Points, in no order, along strands that fork, close into loops and pass close to each other.
(in the rows, 128 means zero)
Points whose rows are less than 98.9 apart are linked; no others are. Some points are linked to none.
<269>: [187 122  80 107 159 194 132 171 104 108 127 116  98 135 127 166  94 133
 159 144  92 127]
<880>: [141 112 108  97 172 132 136 164  82 135 171 110 150 109 155 134  95 146
 174 145 119 101]
<964>: [ 89 130 154 132  94  94 170 150 114 114  83 112 153 157 101  98 157 166
 100 125 113 110]
<309>: [114 141 106 143 142  95 112 119 142  96 127 133 141  63 162 124 103  94
 130  94 154 153]
<640>: [106 132 105 100 172 120 128 180  81 117 169 115 132  99 160 123 102 127
 134 145 147 114]
<305>: [157 129 139 153 148 202 154 157 121 137  97  94 122 203 130 144 154 148
 116 128 108 123]
<98>: [154 162 159 142 120 152 131 125 162 134 147 133  60 188 143 139 159 151
  78 156 152 185]
<101>: [134 134 137  92  93  58 120 121  78  96 157 112 162 102 120  80 115 155
  65  64 124 115]
<740>: [134 134 121 139 152 134 109  84  88 130  66 127 132 110 161 122 145 150
 164 108 145  92]
<195>: [ 81 130 171 110  88 135 200 124 154 118 144 168 118 164  94 137 125 117
 129 131 138 172]
<632>: [132 129 111 139 149 149  60 168 103 101 173  85 175 110 151  93 117  75
 108 115 184 111]
<1007>: [184 132 145 129 161 162 146 131 147 167 161 116 114 173 146 159 163 179
 156 154 116 117]
<992>: [ 98 133 143 157 134 100 129  96 147 105 133 134 160  68 154 124 126  78
 117  90 142 122]
<193>: [141 111 128  85  70  87 157 118  84 106 131 134 156  95 116  78 128 174
  75 104 120 118]
<484>: [121 106 111 105 165 100  85  86 122 175 143 143 110 139 136 133 135 166
 203 165 119  99]
<584>: [ 94 163 149 138 124  58 128  98 154 102 103 120 148  97 113 102 166 121
  87  58 110 130]
<222>: [141 137 122 165 126 127 149 127 171 128 112 153  86 141 138 151 159 159
 160 174 123 165]
<10>: [130 145 150 108  69 161 183 124 168 106 105 149  92 178  68 107 104 104
  84 120 114 197]
<54>: [153 121 118 131 100 115 170 145 116 118 127 158 134 115 151 143 131 174
 133 148 140 168]
<178>: [141 105 120  95  40  88 154  91 115 123 105 154 133  96  87  96 147 179
  59 121 105 124]
<398>: [133 149  98 116 143 156  92 125 142 183 154 138  86 194  97  84 180 132
 191 150 115 102]
<667>: [ 96 130 143 164 123 119  94 108 107 128 161  98 187  91 158 155 157  75
  95 144 148 102]
<987>: [136 121 134 116 168 136  73 102  99 136 114  83 183 117 153 142 108 127
 162  68 158  80]
<874>: [122 141 144 122  87  83 109 140 104  92 174 120 166  91 130 119  98  74
  67  79 158 128]
<912>: [124 135 133 101  86  56 108 144  90  89 172 114 147 102 120  98 102 116
  75  70 150 126]
<831>: [125 143 103 135 149 105 112  99 122 105  95 134 154  86 169 115 125 146
 147  91 151 125]
<847>: [209 101 101 129 145 188 150 154  97 109 120 113 118 131 141 178 102 157
 159 121 100 138]
<567>: [146 130 106 127 102  75 145 134 119  89  59 111 127  82 143 119 121 181
 105 120 118 144]
<635>: [ 57 122 140 161 141 114  90 119 117 149 147 115 158 118 139 153 144  99
 122 163 143 104]
<302>: [117 135 162 106  63 145 192 101 165 100 100 164  94 156  63 143 119 116
 103 125 128 169]
<103>: [146 126 171 174 133 152  71  81 181 130 145 110 166  93 124 164 126  37
 102 111 149 112]
<457>: [178 110  98  87 127 153 180 174  78 105 110  95 164 109 129 120 109 147
 109 107  99 102]
<50>: [147 127 101  98 125 119 168 169  78  99 122 119 169 107 156 108 100 162
 120 117 128 113]
<448>: [127  99 128 125 165 129 140 141  99 159 158 106 169 124 158 169 132 157
 175 145 121  96]
<146>: [199  96 105 106  75 152 163 155  81 108 116 145 127 134 120 118  98 182
  69 142 140 143]
<6>: [101 112 134 132 127 101 165 119 130 141 154 167 133  82 142 162 131 113
 157 151 128 146]
<421>: [ 76 164 150 148 145  83 149 118 160 111  91 118 139 101 101 119 136  87
 101  72  92 125]
<996>: [131 137 142 126  54 134 152 139 158 106  85 128  86 195  63 101 134 145
  59 127 131 175]
<380>: [ 91 112 137 138 154 113  82  67 144 174 158 140  95 104 104 156 142  56
 151 175  93  90]
<141>: [117 140 182 175 140 127 123  95 167 114 117 112 153  81 123 142 123  41
  90  84 142 109]
<983>: [200  84 111 151 126 170 144 150 115 100  84 104 107 129 144 177 102 156
 132 120 107 143]
<225>: [130 105 116 101 147 107  87  85 146 193 128 156  83 163 101 127 159 154
 200 157 113  83]
<586>: [107 121 135 123 115  99 146 133 110 126 185 162 140  72 148 154  95  85
 134 146 134 141]
<543>: [ 97 134 114 131 149 144 127 153 166 177 187 153 108 154  95 101 114  69
 182 156  75 141]
<721>: [156 120 129 124 148 200 144  97  90 144  85 118 131 153 131 147 162 164
 180 133 101  88]
<32>: [103 133 141 123  99  85 123 132 107 104 177 141 156  78 151 159  93  84
  96 124 152 137]
<951>: [107 135 112  99 130  97 141 173  79 105 148 126 148 104 154 109  94 144
 119 121 158 129]
<70>: [142 103 127 123 160 150 146 133 131 189 171 108 141 157 148 151 149 177
 188 158 107  99]
<832>: [124 139 134 134 107  60 137 112 124 102  92 132 148  86 137 110 141 157
  89  84 117 130]
<93>: [154 112 114 140 154 157 141 106  97 119  57 115 140 130 151 128 152 166
 148 132 125  90]
<886>: [193 121 150 143 155 194 162 145 142 148 141 101 104 179 145 177 159 166
 126 140 112 122]
<605>: [114 128 110 102 131 124  89 101 152 195 148 158  65 172  74  94 159 114
 192 154 101 101]
<693>: [135 155 122 126 150 168 122 144 151 175 166 133  96 204 131  83 186 141
 173 168 112 105]
<288>: [103 145 134 134 155 154 162 161 169 168 146 157 123 138 107 108  71  72
 172 143  83 160]
<911>: [ 74 120 123 141 154 126 111 117 160 176 166 149  91 134  99 126 143  68
 181 170  93 105]
<275>: [ 55 155 149 140 138  98 155 131 144 126 110 139 136 119 107 128 120  80
 111 106 103 126]
<385>: [108 125 130 145 131 120 158 124 166 154 160 168 111 126 129 145 163 137
 165 167 119 137]
<370>: [157 112 147 154 117 180 157 166 134 121  87 100 109 193 121 133 159 161
  77 137 138 132]
<40>: [ 93 149 162 118 166 130 181 142 170 143 120 146  99 127  93 135  82  70
 154 147  99 157]
<415>: [ 97 146 134 136  90 106 168 133 175  96  52 143  97 134  88 125 145 126
 102 130 100 170]
<383>: [170 128 115 155 117 128 121 109 161 129 106 145  85 115 150 153 146 164
 184 182 114 174]
<207>: [ 84 117 149 137 166 134  44  51 148 172 146 143 115 126 115 151 127  44
 140 154 117  98]
<665>: [197  84 137 151  97 137 149 153 120 104  77 110 112 132 131 156 124 180
 104 128 131 141]
<168>: [117 133  96 121 161 111  57 122 146 111 149 128 150  86 164 110  95  98
 152 108 166 143]
<289>: [102 159 106 144 130 163 161 156 149 140 138 157 108 168 118  92 157 102
 138 159  98 163]
<465>: [174 101 119 150  85  89 144 143 125  91  64 132 114 108 127 129 128 183
  84 126 123 148]
<771>: [134 119 122 158 147 114  55 113 122 118 133  81 189 112 151 108 125 119
 138  66 171 100]
<718>: [ 41 121 148 148 130 109 128 140 139 155 155 132 151 142 117 162 140 107
 136 159 127 116]
<466>: [136 185 116 131 147 153 126 154 173 163 175 122  83 204 152 103 177 133
 117 160 118 145]
<81>: [163 126 131 109 157 175 128  97  81 169 109 125 101 164 122 131 175 161
 202 134 111  74]
<317>: [165 135  87  95 121  99 131 155 102  91  93 116 137  96 123  69 115 169
  50  98 113 121]
<828>: [ 62 118 166 122  91 113 168 135 149 139 154 165 134 146  97 157 143 119
 131 141 144 143]
<720>: [145 129  98  84 196 134  66 120 100 142 129 112 117 114 147 124  74 130
 174 105 141 106]
<959>: [ 99 108 151 104  75  97 191 106 115 101 130 168 144  92 116 132 118 112
 101 123 134 132]
<610>: [127 141 131 158 119 115  74 141  99 115 187  95 181  80 168 130 131  72
  94 134 181 112]
<800>: [164 125  98 130 143 119 103 116 143 131  94 141  82 104 157 143 114 174
 195 173 126 155]
<179>: [138 126 149 147  80 147 143 161 137 120  82 120 104 200  91 109 148 181
  54 136 144 153]
<15>: [135 138 109  85 209 170  69 138 106 129 139 102 135 136 131 118  85 105
 148  75 170 101]
<892>: [144 145  83  91 180 159 144 180 100 106 110 110 118 125 135 143  73 149
 146 126 114 131]
<63>: [135 140 112 118 183 151  28 127 120 119 152 126 137 117 140  92 101 100
 151  97 191 131]
<680>: [132 168 156 129 129 162 157 137 168 146 167 133 104 188 149 135 168 170
 117 159 138 163]
<116>: [152  90 113  94  28 111 162  86 122 106 106 167 129 116  84 109 132 169
  81 135 138 142]
<423>: [121 116 137 131 156 103 114 126 101 128 111  74 182 110 156 159 105 147
 145  86 129  72]
<538>: [154 116 153 147  61 137 148 131 169 108  97 135  89 157 123 157 134 171
  89 148 160 194]
<927>: [ 96 126 157 159 152 148  60  62 156 149 135 117 142 103 123 147 132  37
 123 122 139 105]
<202>: [133 145 157 140  88 157 151 123 162 117 121 139  73 184 120 137 142 148
  77 156 162 206]
<628>: [179  82 129 116  51 136 149 120 110 112 114 152 122 146 106 117 136 198
  58 144 151 127]
<495>: [145 121  89 109 172 115  71 104 105 148 142 143 115 108 160 126  98 150
 206 135 142 115]
<523>: [ 41 153 115 150 147 129 134 140 135 131 102 136 143 134 118 110 124  87
 138 129  94 134]
<517>: [149 126 114 152 130 128  49 165 129 102 163  91 175 109 147  85 133  98
 123  79 182 112]
<882>: [ 57 140 122 140 154 133 109 136 134 153 127 125 149 132 110 118  85  35
 143 130  78 121]

A fork is a point with three links, a tip a point with one. Leave the first point through the second and follow the links. Name the first fork or tip that comes.
<874>, <912>: <146>
<466>, <693>: <309>
<101>, <912>: <800>
<665>, <465>: <882>

Name the points in between on the shortest way along the links from the first point to the second, in order.
<370>, <640>: <305> > <886> > <1007> > <70> > <448> > <880>
<10>, <423>: <302> > <195> > <828> > <718> > <635> > <667> > <610> > <632> > <517> > <771> > <987>
<98>, <605>: <680> > <466> > <693> > <398>
<680>, <207>: <466> > <693> > <398> > <605> > <225> > <484> > <495> > <720> > <15> > <63> > <168> > <309> > <992> > <141> > <103> > <927>
<983>, <584>: <665> > <465> > <567> > <832>
<586>, <800>: <6> > <385> > <222> > <383>
